Points on a hilly landscape, in no order, each with its height.
A climber steps from a point to the highest of its 5 nearest points, and stops where none of them is higher. Distance is the straight distance between rows; heights are no part of it.
kar: [ 95 123 110 122  83  93  62  76 123 144 120  85 126 184 188 104]  height 8.33
buta: [172 131 132 139 159 138 141 108 100 134 157 147 151  98  85 175]  height 3.95
ripi: [ 84 105 125 107 116 138 121 174  87 100 125  95 107  99 167  93]  height 8.42
Sanak: [ 91 114 115 115 120 140 140 165  92  91 132 103 116 110 171  94]  height 6.08
Foriv: [ 75 108 109 105  92 120  74 111 141 134 114  85 114 169 189  86]  height 8.66
meku: [199 108 107 139 118 130 127 108 167 193 114 102 162 140  45 147]  height 3.15
mipof: [102 167 151 133 172 130 136 155 190 132 104 168 118 106 107 144]  height 1.79
nafiz: [129 126 120 142  69  96  87  65 111 136 133 103 120 198 182 103]  height 6.65
mizut: [ 82 113 102 125  97 136 116 125 133 111 120 101 116 166 184  72]  height 6.54
nimo: [192 121 112 135 143 131 133  88 120 170 143 113 167 120  65 172]  height 3.20
Fozu: [ 98 130 158 115 112 145 155 129 171 126 140 164 124 192 132 106]  height 3.33
mavo: [157 172 118 159 168 104 133 158 167 124  73 150 113  62 111 153]  height 3.05
lev: [126 128 128 137 157 153 168 133  93  94 167 151 141 107 122 140]  height 7.37
mafis: [162 137 151 140 167 137 132 131 124 134 141 167 128  82  84 169]  height 2.77
Duka: [109 122 142 123  93 143 150 114 154 126 145 148 119 207 147  94]  height 3.73
Fini: [ 88 158 169 110 144 134 149 142 193 137 120 170 125 154 116 128]  height 2.55
Keme: [156 127 114 117 153 119 163 103  77 118 159 112 172 109 108 174]  height 4.42
vosip: [211 116 128 132 112 113 124 125 157 188  95 105 152 123  45 151]  height 3.25
meb: [121 130 136 141 161 159 166 141 115 105 165 170 132 114 116 140]  height 7.62
nibot: [ 68 104 114 106 106 143  90 152 122 116 115  91 103 134 180  78]  height 8.26
refi: [193 147 144 143 154 108 113 146 143 144  97 145 125  68  82 169]  height 3.18
vize: [180 140 146 141 163 125 122 129 125 142 130 159 128  80  77 177]  height 3.26
rol: [ 98 135 152 124 149 156 160 143 160 118 150 178 116 144 117 122]  height 1.71
Zaf: [146 131 121 129 155 135 165 118  78 105 162 133 159 101 116 158]  height 5.13
tedut: [135 122 119  95 137 106 164 131  58 104 148  89 158 101 130 156]  height 4.18
Fode: [134 169 130 146 172 113 133 160 171 127  91 160 112  72 102 152]  height 2.84
Bega: [ 93 124 141 124 121 159 165 137 155 114 151 167 121 171 133 105]  height 2.76
sene: [139 122 141 136  65 108 113  81 127 134 138 130 120 214 165  98]  height 4.94
Fibug: [118 137 130 144  81  74  53  57  88 137 134  98 127 173 195 133]  height 7.11
femo: [112 146 156 132 171 145 140 154 161 124 132 181 116 100 102 148]  height 0.23
Nizek: [220 132 138 135 123 101 121 135 144 172  93 121 143  93  62 167]  height 3.28
dut: [102 125 117 132 137 151 171 146  91  87 151 131 130 118 149 113]  height 7.19
dad: [101 117 112 131  80 127 121  98 138 124 132 112 120 198 176  79]  height 5.42
Nusur: [ 87 114 102 121  85 118  90 101 137 130 117  90 120 182 187  83]  height 8.31
nutig: [ 66  99 113  98 101 124  53 125 141 138 116  91 109 157 184  95]  height 8.60
Zivi: [132 122 149 126  69 118 130  93 136 134 138 138 120 218 156  93]  height 4.40
Romur: [170 123  99 120 150 122 153  89  97 144 153 100 184 121  92 176]  height 3.64
dur: [144 151 149 141 173 124 129 154 156 129 111 166 113  75  92 160]  height 2.39
gelu: [214 125 135 136 127 112 117 118 144 181 106 118 148 104  54 165]  height 3.30
fikeb: [ 73 110 103 117 107 142 116 147 119 104 123  98 109 140 183  78]  height 7.39
dab: [ 94 121 130 135 134 163 168 139 131 101 154 159 125 151 136 106]  height 2.79
vor: [ 66  89 131  98 108 152  67 159 115 126 125  97  95 120 169  90]  height 8.09
mes: [ 82  92 145  96 117 145  92 173  75 118 133  91  93  91 147 102]  height 4.98
roza: [115 122 121 115 139 127 168 148  62  90 148 109 143  96 146 134]  height 4.39
zusi: [ 86 118 107 131 112 155 156 142 121  95 140 126 117 153 168  79]  height 2.93
koz: [200 158 126 148 151  94 123 153 146 135  75 138 128  59  95 163]  height 3.19
mov: [191 132 138 139 152 130 127 110 116 155 143 139 148  99  68 179]  height 3.50
felu: [137 181 110 170 169 104 146 157 179 119  68 149 112  72 117 139]  height 2.91

For each start below, name the point where the climber stops.
Fini | Foriv
roza | meb
zusi | ripi
sene | Foriv
dut | meb
nafiz | Foriv
dad | Foriv
